Points, in no order, along strands that fork, close into loops and pass close to each other.
In the rows, 128 means zero.
Two points are linked if the straight distance between their rows is under 156.
(397): [ 92 136 101 120 147 166 183 188 190  91 121 112 124  87 133 145 128 123
 178 140 139 136 161 110 103 133 144 139 101 135 148 139 105  97 144 150
 131 144  97 112 152 155 132 137 134]
(931): [150 116 114 137 113  98 103 130  73 134 164 118  93 136 156 134 156 170
 101  88 119 106 121 174 161 163 116 165 133 154  69 148 180 150 146 165
 185 120 181 116 105 109 104 131 121]
(302): [141 145 131  91 129 113 166 168 106 100 151 160 113 154 172  73  73 144
 129 161 143 130 127 110 120 100 161  92 105 134 191  94 132 131  99 154
 102 124 179 133 115 119 134 120 179]
(574): [ 97  54 141  80  96 122  80  94  97 166 138 138 105 158 123 138 130 150
 116  94  88  82 117 119 177  97  66 164 102 156  77 145 165 108 143 138
 162 125 112 103 106 108 109 167 116]
(415): [156 122 176  90 153  90 107  92  55 144 150 185 128 158 177  92 135 152
 116 135 141 130 129 130 155  84 112 105 121 126  99 156 154 171 135 163
 137 134 173 137 141  68 100  90 166]
(1161): [121 122 178 113 142  98  84  60 119 187 121 143 170 160 121 121 136 139
 121 112 134 102 150 109 125 124 115  89 150 147 119 135 129 137 150  72
 106 137 129 126 143 106  89 108 126]
(911): [173 153 127 152 116  86  99 131  62 157 159 121 116 160 154 108 161 142
  79  94  96 121  87 174 160 156 151 181 119 141 108 156 142 145 118 145
 200  99 146 119  87 115 146 101 112]
(449): [156 127 101 147 113 121 184 178 163 123 140  91 131 122  85  95 139 103
 111 105 129 131  95 103  80 121 135 124  54 111 175 144  68  78  76 115
 141 123 133 141 100 163 156 147 130]
(1232): [ 74  91 138  91  92 124 120 158 162 151 136 139  70 126 120 180 117 173
 122 102 125  72 145 132 143 156 103 161 113 157 115 134 134 112 156 131
 150 113  93 109 121 151 128 128 127]
(231): [ 57 161  48  97 151 167 158 177 160  63 138  24 154  90 109 155 122 106
 156 145 147 108 167  97 106 103  97 115 128 147 133 170 140 126  99 123
 139  95 119 114 117 174  90 156 107]
(179): [ 51  83 129 110 132 200  94 107 156 122  69 155 134 131 139 152  92 153
 199 113 103  93 112 130 155 136  84 115 164 147  99 141 156 105 167 146
 116 151  81 111 172 137 104 158 148]
(10): [ 72  63 177  77 113 124  82  94 129 171  87 164 124 192 161 151 113 136
 148 121 121 105 138 137 162  90  94 132 106 189 111 153 167 124 164 133
 106 129  85 106 168 118 114 123 128]
(723): [142 138 119 164 150 171 153 145 127  97  89 158 124  55 155 132 129 114
 145 172 140 198 143 162 142 149 159 144 177  71 106  98 138 146 164 177
 104 157  94 132 166 116 133 119 122]
(1065): [119 125  75 145 110 151 185 189 110  54 161  78  62 122 119 111 122  97
 167 145 128 148 150 124 117 134 174 181  88 130 154 146 136 110 100 157
 129 105 132 127 154 174 154 169 121]
(482): [125 125  78 114 116 116 207 165 126 134 186 107  88 108 158 106 136 120
  93 117 151 148 163 116 100 141 154 167  39 144 151 116 100 104 102 132
 122 105 132 114 160 170 145 103 149]
(1147): [114  80  96 103 151 131 156 136 103  77 172 114  53 114 166 116 147 185
 125 127 167 129 174 148 131 138  65 145  96 170  70 147 150 128 133 151
 131 143 193 104 148 139 114 133 154]
(194): [115 129 135  86 136 155  88 183 117  95 130 159  84 140 143  95  67 160
 197 126 119 119  82 129 146 105 134 159 151 151 165 139 129  71 111 142
 175 138 150 151  94 145 147 164 141]
(918): [ 92 106  82  97 125 157 101 154 135  91 143  80  79 117 104 151 121 169
 149 101 120  87 123 106 135 149  78 154 141 151 120 139 137 104 125 122
 167 134 127 119  80 162 117 194 117]
(1285): [130 120 122 167 126  91 127  90  92 171 138 108 120 142 153 171 192 142
  79  91 144 129 167 154 136 124 129 113 181 164  66 162 170 181 165 107
 115 129 137  99 140  92 110  98  69]
(479): [121  96 119 113 119 164  68 104 135  94 113 137 138  99  78 180 159 143
  92 107 128 108  78 141 168 152  58 111 178 128  55 127 143 114 123 104
 153 168 127 150  90 125 109 154  89]
(442): [ 91 130 130 104 161 137 192 146 166 130 140 176 109  97 181 126 114 150
 146 142 150 143 173 121 112 141 118 131  87 144 125 127  96 118 160 153
 124 147 129 111 184 121 122  63 194]
(1406): [147 142 199 127 133  93  87 109 149 178 136 182 146 172 121 121 132 155
 100  93 141  77 101 127 141 130 112 110  65 142 156 173 101 152 127 115
 162 137 104 128 137 111 137  30 149]
(518): [127 134 178 107 153 138  59 118 126 151 122 172  94 136 116 151 120 162
 127  88 101  83  85 140 175 152  76 178 109 142 100 151 128 122 132 151
 210 138 126 124  96  95 138 106 141]
(583): [179 129  86 136 133 103 134  80  69 102 154 176 150 119 152  90 167 141
  84 137 179 161 140 136 126 104 112  82 165 118  75 123 150 165 161 151
 129 161 196 118 125  84 108 111 155]
(642): [135 142  73 110 163 168 134 150 156  57 146  74 167  64 122 116  98 124
 165 144 153 134 147 106  86 117 139  68 158 123 135 125 105 124 106 143
 140 152 162 116 134 146 124 194 153]
(576): [101 108 160 142 128 171  99 126 206 163 113 161 154 120  68 160 119 169
 123 106 109  78  70 110 146 175  70 141 119 119 128 129 108 121 156 104
 188 147  61 123 106 139 133 135 139]
(674): [153 187  69 133 146 156 138  89 146  86 116 136 166  69 131 141 165 123
  65 160 178 165 151 131 114 117 136  34 183  90  95  99 114 149 121 129
 106 150 132 128 153 113 108 123 120]
(286): [132 148 118 128 164 153 155 125 137 121 115 203 121  71 182 107 135 117
 106 177 161 195 151 160 139 144 178 123 155  96 127  85 140 161 185 175
 103 146 119 111 154  90 125  86 154]
(273): [149 136 137  90 139 118 155 134 107 145 143 142 110 146 136  70 116 150
 135 143 149 123 128 119 117 140 132 104 119 127 138 121 125 110 125 121
 134 137 169 132 126 130 117 117 168]
(435): [119 130 170 146 118 134 101  99 196 157 104 115 174 110  72 154 139 131
 128 122  98 108  80 126 149 156 111 122 144 122 130 132 100 109 156  94
 167 132  67 153 105 139 141 127 103]
(773): [ 61 119 143 140 104 125 135 165 183 157 101 118 100 138 140 157 101 118
 163 117 114 123 139 117 102 128 159 140 120 150 157 124 116  96 138 123
  80 108  54 130 148 148 143 127  82]
(935): [156 146  65 172 127 160 174 130  96  63 138  89 122  85 110 121 161  90
 123 176 138 202 134 134  98 103 153 124 144  72 150 100 101 169 121 148
 135 122 157 134 121 150 144 172 132]
(469): [128 120 106 120 134 138 178 190 100  79 139 120  70  99 155  91 116 129
 168 163 130 163 149 145 131 147 161 174 119 126 157 123 159 118 131 171
 132 127 136 126 130 162 156 154 157]
(203): [ 66 110 163 111 109  92  89 157 170 170 103 153  81 156 139 149  94 161
 132 109 144  84 114 127 128 123 128 144 115 177 154 139 109 103 149 132
  96 119  89 112 133 157 135  96 115]
(1066): [193 168 118 173 161 120 165 102 143 121 147 207 175  88 146 101 160 122
  79 141 158 180 118 151 145 168 131 123 132  96  94 117 119 152 149 143
 154 132 130 122 138  95 145  81 152]
(588): [ 99 104 182  83 129 133  96  70 149 165 103 149 171 189 129 120  95 117
 132 152 132 101 155 107 125 105 111  59 128 155 151 128 118 118 149 109
  63 151 122 142 169 122  86 130 158]
(25): [170 151 123 175 135 119 145  93  95 119 127  74 145 126 122 134 176  74
  85 148 128 179 178 154 117  97 159 129 182  98 115  77 158 179 120  74
  91 106 150 127 126 123 144 129  78]
(391): [133 128 203 147 119  90  61 124 191 190 100 138 126 168 104 146 100 118
 104 111 104  84  89 138 136 151 146 171 121 161 163 126 109  91 135 100
 118 122  60 129  87 120 167 104 108]
(1367): [141 146 188 129 128 112  84 105 133 154  93 143 144 152 130 115  90 110
 164 158 106 119 103 147 150 139 165 146 172 140 154 105 133 102 139  92
 119 151 113 154 103  99 138 122 102]
(1168): [129 144 194 127 122  88 123 130 104 187 132 188 117 177 173 135 121 156
 111 114 133 106 127 126 149 116 150 126  86 139 144 153 123 164 130 145
 134 120 114 128 160 100 140   6 157]
(1113): [155 130  91 148  89 123 149 151  64  88 173  82  76 150 115 125 150 100
 111 130 107 145 139 188 135 143 158 207 124 133 120 115 170 123 118 130
 146  73 143 116 102 171 170 160 106]
(732): [168 130 223 150 135 116 102  93 164 193  87 149 183 173 119 122 102  71
 131 145 103 110 126 136 128 147 174 121 146 141 180  92 119 118 118  89
 101 146  93 150 117  89 146  95 121]
(766): [125 125 158 140 137 144 113 127 168 144 117 185 120 107  91 173 133 162
 120  83 120  97 103 123 145 201  46 151  89 135  99 149 113 132 140 119
 202 150  97 105  92 109 131  93 152]
(207): [ 87 106 155 124 140 201  92  76 177 158  99 152 179 140  95 110  93 150
 147 105 121  81  89  99 116 118  60  95  75 140 156 139  92  98 116 122
 160 151  93 127 180 150 118 134 199]
(686): [ 39 116  92  92 132 147 114 197 153 102 119 138  82 121 153 138  73 173
 219 134 143 108 151 112 128 119 152 140 145 161 154 148 141  86 133 160
 123 121 115 104 146 152 138 156 143]
(759): [163 137  74 167  95 115 157 112 113 126 165  83 122 116 114 142 193 145
  61  83 152 131 139 167 140 158 115 138  82 134  79 155 146 163 131 107
 183 110 138  90  87 161 135 118 104]
(1041): [163 143 116 186 104  66 160 148  80 162 144 142 130 168 142 129 181 105
  72 111 101 169 121 132 124 150 173 169 100 101 137 123 119 140 124 117
 114  78 129 117 139 146 167  93 144]
(1220): [173 158 166 163 131 126 173 121 163 157 132 156 165 111  90 100 139 107
  96 129 111 159  99 105 125 144 127 110  81  82 151 122  75 119 117 117
 149 112 105 163 125 124 153 102 151]
(602): [ 94 123 133 122 142 130 114  82 150 167 128 110 165 138  98 129 164 150
  94  62 144  95 142  85 116 121  57  67  91 127 118 160  94 119 142  80
 142 135 107 117 144 161  93 114 171]
(1202): [125 131  98 147 110 106 171 190  97  97 142 124  92 167 158  84 113  99
 150 169 127 157 126 116 108 102 181 125 104 103 204  90 112 129 106 149
  72  99 155 142 132 120 132 155 160]
(1156): [160 146  72 137 130 191 132 131 151  41 124  60 137  70  93 152 139 111
 118 137 152 139 124 137 126 132 112  80 202 112  77 125 131 141  80 131
 138 172 151 158 109 160 128 149  88]
(53): [100 109 143  55 147 148  91 166 104 103 139 179  73 156 155 103  69 156
 186 123 115  96  94 129 143  74  94 147  95 173 166 138 124  86  88 145
 160 149 171 143 132 119 125 139 191]
(798): [135 120 202 137 113  84  68 120 156 202 107 143 150 190 109 122 113 120
  81 103 147  81  99 123 117 119 139 127  72 167 185 144 102 128 122 105
 126 122  90 125 106 111 144  69 130]
(787): [125 115 145 121 111 103  74  83 141 190 138 127 164 168  87 115 145 152
  89  89 147  77 103  72 127 118  85  83  78 139 138 153  96 127 116  80
 165 136 113 102 107 153 104 118 133]
(749): [ 76  86 139  92 114 149  51  99 132 134 103  95 101 146 122 193 126 147
 151 115  96  88 125 137 149 137  99 160 180 156  97 113 177 127 145  98
  99 127  83 109 114 125 102 175  62]
(291): [105 157  91 125 131 142 124 171 177  97 106  58 187 105 113 144 117  83
 204 134 121 135 148  90 104 100 168 130 147  97 165 138 104 113  87 154
  98 100  87 142 135 152 121 179  85]
(1377): [ 72 128  68 112 134 153 182 186 181  88 115 105 145  91 129 158 111 104
 182 136 138 147 174  79  89 102 179 144  93 101 174 133  80 124 128 189
  70 124  88 117 186 138 123 135 132]
(871): [166 141 137 155 126  63 148  79  95 180 147 107 166 167 154 132 181 127
  90 116 132 133 172 126 123 123 155  95 158 155  88 149 151 185 152  83
 108 122 138 101 131 122 120  80  97]
(1049): [128 124 167 113 134 131  86 164 113 146 125 185  50 132 144 167  94 166
 141 100  87  93  97 159 165 164 131 191 116 151 135 132 137 126 144 162
 173 115 115 134  84 120 156  87 132]
(384): [113 165 125 133 132 124 136 119 143 149 128  42 158 109 112 160 140  75
 133 134 109 129 144 112  91  96 126 107 159 121 156 117 126 119  90  69
  81 106  88 140 131 168 112 142  78]
(690): [ 86 117 127  91 123 105  96 113 135 110 133  76 147 169 128  87  93 134
 194 149 119  97 152  91  94  89 138  75 174 136 164 124 142  96  99 109
  63 127 157 143 120 131  85 184 126]
(1329): [173 145  84 166 128 125 196 127  79 119 167 111 145 121 125  95 179  93
  78 161 135 197 138 131 103 115 153 130 107  73 152  74 116 158 119 118
 127 111 174 117 120 150 140 135 157]
(856): [132 165 100 133 160 147 143  97 173 105 131 113 209  71 110 164 166 126
  81 131 168 123 149 108 107 112  81  30 175  98 101 118  86 150 128 102
  94 120 100 142 148 132  99 130 123]
(1265): [177 155 125 187 114  51 172 107  95 202 148 117 164 166 132 114 192 110
  70 105 118 138 130 122 125 128 158 119  98 121 118 123 122 156 130  99
 118 112 118 116 117 118 152  87 124]
(1188): [172 128 126 197 128 170 169 125 149 102 104 113 154  68  73 152 152 101
 135 143 109 183  76 145 124 150 135 128 167  63 124 102  92 147 131 131
 129 128 104 155 144 127 147 141  92]
(253): [143 124 156 176 100 121 117 168 152 140  99 142 106 154  86  96 101 109
 128 125 112 126  67 123 117 125 156 148  98  98 192 128  68  98  92 120
  96  89 116 164 107 130 164 152 128]
(360): [155 140  79 133 104 103 142 106  87 144 174  68 108 130 124 129 177 151
  80  91 160 114 158 138 107 121  87 127  98 151  75 137 148 139 127  94
 169 109 187 103  96 159 103 121  89]
(365): [114 130 137 116 135 156  87 135 167 121 115 144 127 120 118 113  89 153
 176 132 114 116  75 135 142 147  95 140 146 138 128 127 116  79 127 133
 182 143 130 140 107 149 130 155 136]
(1319): [150 154 164 131 112  64 157 138  90 177 166 165 132 182 193  90 114 131
  87 133 144 142 148 126 129 106 171 131  98 136 163 124 143 189 121 144
  90 104 143  98 147 107 156  40 169]
(689): [183 129  93 168 119 198 171 140 147  52 111  82 151  38  78 173 154 105
 112 142 137 184 104 157 147 146 124 113 183  89  84 109 111 139  89 136
 140 153 111 165 132 137 137 135  71]
(174): [204 129 111 208 125 119 174 143  86  86 143 148 141 110 117 131 184 104
  72 115 106 194 123 162 151 178 135 186 117  91 112 129 124 152 132 132
 172 123 152 119 111 142 171 108 149]
(956): [125 146 151 160 134 144 151 115 174 164  94  65 173 104  83 157 152  93
 127 112 103 133 107 116 111 134 126 113 167 109 142 120 115 112 119  66
 117 113  60 139 130 149 140 139  86]
(1080): [126 141  95 112  97  89 123 107 118 174 162  55  98 147 116 147 147 125
  89  87 143  97 136 117 102 116 111 126 111 150 117 139 135 136 112  80
 132  92 133 119 103 156 103 125  75]
(433): [179 160  68 143 138 129 143  90 101  99 154 139 158  99 119  95 156 116
  69 149 181 167 133 150 108 113 138  59 175 102  85  85 133 173 132 124
 115 151 169 131 116 116 123 123 112]
(1006): [120 119 182 123 143 119  82  68 141 165 108 122 171 162 108 129 123 120
 141 133 123 113 113 111 123 134 136 125 194 141 126 107 148 101 143  83
 102 137 134 135 115 105  90 144  91]
(768): [ 87 116 168 101 159 146 136 122 162 137 115 204 129 134 141 125 106 151
 154 141 147 111 148 117 128 116  88  83  84 127 142 150  84 120 146 143
 151 152 114 138 177 126 109  62 207]
(771): [ 91 108 134 104 130 143 128  95 150 147 112 140 186 134 122 121 108 135
 147 153 123 101 144  93 107 101 104  32 131 107 156 121  96 128 131 124
 109 150 126 131 156 133  88 171 173]
(736): [ 96 114 147  81 118 118  80 145 119 124 101 133 130 181 136  91  82 145
 174 158 132  96 110 113 117  92 153 107 144 164 170 106 126  96 118 127
  91 137 146 162 112 110  99 167 133]
(176): [107 145  98 162 117 127 174 184 129  91 102 115 112 120 136 136 122  98
 188 162 105 179 159  92  79 130 203 162 120  72 179 123  95 143 147 185
  67 124  93 130 198 114 132 146 116]
(237): [113  95 137 121 140 162  89  60 134 146 117 168 180 132  93 142 163 140
  95  86 125 121 128 116 143 119  38  76 114 128  76 157 119 134 143 112
 129 133  93 119 150 119 104 129 128]
(1309): [116 146 109 153 109 132 129 113  90 107 132  81  90 101 133 157 131 121
 139 154 116 131 156 172 143 153 141 173 190 144  87 126 196 148 143 110
  92 119 127 124 118 143 136 130  46]
(269): [129 163 115 131 140 116 144  83 110 159 138  65 142 135 130 142 142  74
 104 149 133 141 183 131  97  97 156  98 172 125 128 116 160 166 108  60
  65 104 146 124 123 129 110 132  86]
(1060): [143 143  98 104 149 171 110 106 136  75 113 137 151  80 135 110  93 139
 172 163 143 118 121 133 121 131 111  61 179  95 108 122 112 117 121 156
 141 167 171 133 126 104 110 186 147]
(653): [120 121  63 124 105 126 167 213 153  58 152  77 109 110 130 105 105 107
 174 130 148 138 150  87  88 100 186 155  68 139 174 148  94  87  81 158
 125 122 151 134 139 149 175 172 127]
(559): [131  78 122 131 114 145  85  82 131 130 110 158 148 133  85 150 185 131
  93  78 125  94 106 126 169 147  62 101 143 137  48 159 136 138 123 120
 152 155 112 124  98  98 121 130 107]
(177): [148 133 144 124 117  74  97  96 135 203 155  88 153 164  97 105 159 122
  74  93 137  95 108  95 128  99 126  94 110 135 124 127 124 110 113  69
 142 122 139 115  83 150 114 116 101]
(1106): [100 155 100 107 131 144 150 155 119  83 140  87  93 113 155 100  99 114
 193 181 138 154 157 130 119 122 170 129 161 112 154 120 165 126 135 155
  94 117 135 126 128 134 127 171 109]
(130): [ 55 104 127 103 143 159 120 171 158 103  86 170  89 107 157 162  86 156
 212 127 136 111 155 139 142 139  91 130 144 147 122 143 143  99 163 169
 125 144 112 121 153 143 127 127 159]
(661): [ 78  97 142  45 118 136  89 135 101 113 118 159 112 171 155  82  73 144
 189 157 128 113 108 113 124  61 101 107 134 165 141 126 144  82 114 139
 127 147 176 141 132 109  91 187 171]
(1224): [ 75 154 108 112 121 120 111 165 159 109 121  78 171 141 135 124  76 107
 194 151 132 117 144  87  86  94 186  86 135 132 188 116 114 111  96 125
  63 110 105 137 126 132 111 178 110]
(1284): [114 112 114  87 104 101 132 169 123 140 148 116  43 133 143 147 118 177
  91  86 130  90 136 151 137 156 128 190  86 169 117 134 142 116 136 153
 143  94 121 107 127 152 141 108 129]
(387): [ 53  77 161 103 115 157  61  79 136 144  82 136 106 164 138 169  97 151
 168 119  91 101 137 130 158 115  98 135 164 154 122 120 164 117 164 125
  97 150  79 122 144 136 105 160 123]
(1335): [146 112 114 118 124 101 184 157 115 143 190 116  68 117 146 142 143 158
  82  95 128 118 148 145 127 169 136 169  47 156 117 133 129 122 123 135
 151 107 151  92 136 147 142  82 140]
(37): [162 136  77 164 142 151 213 149 168  99 159  57 143  85  93 108 152  98
 129 116 120 165 133  97  68 134 111 134  49 125 148 127  69 114  86 108
 173 134 130 138 135 158 146 144 155]
(152): [135 119 157 106 152 177  69 119 128  82 107 164 146  96 127  88  85 134
 190 167 135 121  86 148 146 133  89 122 164 112 114 132 126  94 121 145
 172 168 173 154 111 108 106 171 155]
(983): [184 147 206 178 119  99 131 107 171 201  99 142 172 153  73 119 126  77
  92 125 105 133  95 132 117 140 149 116 103  98 172 120  82 115 125  80
 118 128  80 154 122 112 154  97 124]
(295): [111  98 130 130 116 125  55  85 119 128 103  91 103 115 118 205 156 131
 106  87 108  87 140 139 139 155 105 149 200 155  67 133 177 145 130  93
 111 131 123 118  99 101 104 153  52]
(1144): [ 61 136  56 120 156 176 124 171 164  51 148  57 123  94 112 154 111 139
 188 113 129 103 146  91 120 142 103 149 121 146 130 157 136 119 101 134
 158 128 140 109 124 178 114 189 109]
(1087): [133 160  89 107 153 153 155 157 182  91 106  76 209  65 117 132  87  96
 196 139 126 150 150 105  92 109 174  89 125  75 152 117 109 128 113 174
 126 126 121 119 137 144 122 195 130]
(737): [126 151 172  96 144  90 136 129  91 148 121 171 108 168 199 105  81 126
 135 188 119 149 141 142 136 121 170 148 177 134 144  82 175 169 158 147
  65 139 155 145 142  94 123  71 147]
(32): [104 144 132 123 120 124 121 112  97 114 131 102  83 119 158 129 109 128
 162 172 132 157 173 153 133 135 169 149 210 142 130 102 184 138 145 129
  66 125 131 120 137 120 135 150  92]
(864): [129 145 117 183 118 116 157 180 109  88 120 134 104 148 134 127 119 105
 151 179 127 175 123 110  75 134 203 164 136  65 203 104  92 159 134 148
  71 122 144 150 156 132 141 137 134]
(188): [165 135 181 160 120 106 101 152  96 144 111 147 117 183 131  96  91  99
 107 117 110 127  57 139 125 119 188 179 105 132 180 114 122 108  97 113
 103  93 148 165  81 108 168 135 116]
(429): [191 147 102 197 139 101 145 114  99 117 148 165 175 124 130 131 184 120
  63 131 134 183 115 171 158 148 148 141 150 109  82 134 156 168 149 136
 157 141 142 108 109 109 175  81 129]
(1180): [ 91 125 137 128 148 173 123  86 183 149 121 145 234 133 101 123  91 148
 130 129 122  94 133  85 102 120  88  42  79 117 154 143  80 108 135 112
 135 152 100 116 175 150 102 150 194]
(1261): [125 131 153 117 124 121 112 166  96 137 106 177  63 132 154 139  89 159
 168 128 108 118 125 154 173 149 155 186 150 149 127 138 179 109 142 146
 123 116 113 151 120 138 143 102 127]
(12): [183 129 123 207 135 146 202 143 125 106 140 127 134  76  73 138 172  94
 113 136 116 180 105 143 129 159 126 172 108  80 129 113  88 128 114 127
 170 124 138 157 122 149 140 143 129]
(880): [110 123 165  91 155 166 104  86 132 130 104 197 174 145 125 106 104 135
 143 124 129 104 105 139 140 112  60 101 104 134 130 144 109 112 130 126
 165 147 127 139 166  93 122 117 198]
(256): [ 74 145 104 156 104 137 139 200 173 122 110  75 123 133 103 162 120  89
 178 123  96 133 138  98 105 114 157 159 131 115 174 154 103 103  95 133
  79  96  70 148 157 139 141 167  71]
(716): [160 118  82 180 151 180 223 150 147  91 158  84 137  56  80 148 181  92
 121 124 125 181 143 123 101 144 135 149  65 103 142 126  64 132 120 124
 135 141 129 131 145 156 137 135 128]
(198): [146  86 107  99 130 128 132 135  64 107 155 135  59 130 171 139 143 179
 102 104 135 136 158 168 153 140 108 163 111 171  55 159 168 148 142 164
 158 133 198  96 158 118 111 131 135]
(1222): [179 159 168 114 157  97 126  85  87 160 164 193 173 170 155  81 146 141
 104 127 140 125 128 124 140 119 127  69  96 109 121 128 130 183 138 144
 159 137 171 137 129  64 113  73 178]
(735): [180 145 155 160 107  73 125 140  74 166 140 137 125 174 151 109 124 116
  86 114 102 129  86 135 138 140 177 177  90 113 151 133 127 136 106 128
 155  97 140 135  75 127 168  93 125]
(1153): [139 154  57 123 154 175 150 137 128  69 118  74 150  65 134 119 126  64
 163 174 128 175 149 115  86 102 188 107 145  52 150 102 116 164 108 182
 116 117 128 126 145 124 119 179 119]
(1211): [126 109  99 114 126 175  77  95 122  64  97  90 145 102  97 166 149 133
 128 131 138 112  93 128 159 131  81  90 220 106  74 117 147 128  99 108
 126 162 151 156 115 147 108 163  70]
(521): [170 126 125 152 107 110 147 186 132 122 131 127 113 138  98  75  93 109
 129 122 134 127  82 117 100 126 142 142  61 117 203 125  90  81  66 133
 140  74 158 148  78 144 168 156 139]
(1154): [115 134 123 111 156 125 197 160 118 141 138 193 117 103 206 113 132 140
 105 155 157 188 171 119 126 134 159 140 108 116 153  94 127 154 167 178
 103 119 110 115 172 118 129  50 193]
(6): [145  89 141  70 132 120 119 108  76 119 140 187 116 137 174  86 126 127
 108 139 138 142 132 138 153  74  63 108 108 152  64 151 180 132 127 153
 150 159 186 130 144  62 101 147 153]
(979): [173 154 164 171 122 131 146 121 137 135  85 169 143  93 133 125 126 111
 137 168 115 180 120 162 161 169 157 156 179  82 117 105 146 146 157 150
 114 135 108 154 139  98 162 108 125]
(529): [109 133 104 132 152 151 169 155 172  86 144 111 137  72 119 134 143 127
 137 112 137 139 136 125 109 164 103 107 115 153 109 144 109 114 128 117
 163 149 134 120 113 157 121 127 123]
(664): [124 127 180  99 113  91  99 140  78 145 112 173  81 176 187 136  75 158
 167 150 112 118 133 143 164 110 186 173 172 165 134 128 177 122 138 130
  90 122 158 151 144 102 122 106 129]
(1403): [106 103 191 123 112 105  43 100 143 181  99 132 107 180 109 165 118 146
 116 115  97  55  99 138 161 122 124 179 150 162 133 124 146 107 155 108
 150 147 103 126 103 102 127 117 106]
(16): [125  80 105  78 106 120  96 131 106 124 161 107  72 138 106 134 119 162
 113  87 114  68 119 115 140 127  61 163 105 161 102 134 140  88 124 143
 172 130 156 100  81 136 118 189 130]
(1390): [141 135 111 160  83 108 140 138 115 130 127  99  87 131 104 132 144 109
 117 130 103 136 111 143 125 136 152 188 116 109 143 117 135 107 116 114
 113  74 107 140 119 156 163 145  85]
(541): [140 138 112 110 139 122 172 118 146 140 146 125 129  99 119  97 133 137
 118 113 154 135 135 108 109 148 111  84 101 130 115 146 105 115 139 108
 146 114 152 109 112 148 118 106 147]
(1400): [193 187 176 135 161 110 132  91 114 148 142 198 192 128 127  87 140 113
 101 153 124 147 113 149 144 138 143  97 116  66 132 105 119 178 140 129
 143 122 131 144 128  77 142  72 166]
(648): [170 137 164 172 125 120 125 121 112 154 102 125 120 134 113 125 136 103
 149 149 107 152 112 142 147 145 163 166 171 111 137  93 148 119 128 111
  91 111 119 146 106 130 153 138  96]
(504): [115 125  99 142  94 113 114  93  99 107 131  88 120 110 132 189 165 137
  89 108 137 118 165 162 148 131 120 136 176 141  49 147 182 185 133 107
 122 121 132 114 120 133 118 109  55]
(506): [107  61 179  81 117  93  75 103  93 170 106 154  93 177 154 153 149 139
 108  93 100  84 123 148 167 100  91 138  92 173  76 167 158 134 161 148
 151 141 109 122 139  77 127 114 127]
(233): [158  98 100 103 116 132 133  73  82 112 137 162 123 134 136  96 157 128
  90 137 174 163 142 142 139  81  80  91 174 135  54 129 164 140 130 145
 114 175 200 129 137  93  93 158 123]
(537): [143 143 144 105 124  58 150 122  75 174 143 161 128 161 189 112 133 137
 110 165 135 164 169 122 131 129 169 135 145 127 123  98 165 186 161 149
  88 126 154 103 137  91 124  78 157]

A tip is a point with one link. Name the tips that can be reached along the links from each point below, in the order of the rows.
(1390): (1113), (1220)
(642): (482), (1329)
(537): (25), (1403)

A fork is a point with three links, a tip a point with one. Leave the first point through the second and follow the links. Name the first fork or tip that comes.
(537); (737): (25)
(286); (1154): (1367)
(1066); (1400): (856)
(787); (602): (12)
(576); (766): (1403)
(771); (1180): (648)
(12); (1188): (759)
(152); (365): (291)

How many points has the smallest loop of links through each point below? Write - if it is on no loop.
(880): 15
(642): 12
(273): 9
(911): -

Name the points in between on the shortest way along the links from the first point to the second, in order.
(689); (6): (1188) (12) (174) (429) (1066) (1400) (1222) (415)
(737); (956): (664) (1261) (1049) (518) (766) (576) (435)
(766); (391): (518) (1049) (1261) (664) (737) (537) (1319) (1168) (1406) (798)
(983); (442): (732) (1367) (648) (979) (723) (286) (1154)
(602); (856): (237) (559) (479) (1211) (1156) (689) (1188) (12) (174) (429) (1066) (1400) (1222) (415) (6) (233) (583) (433) (674)
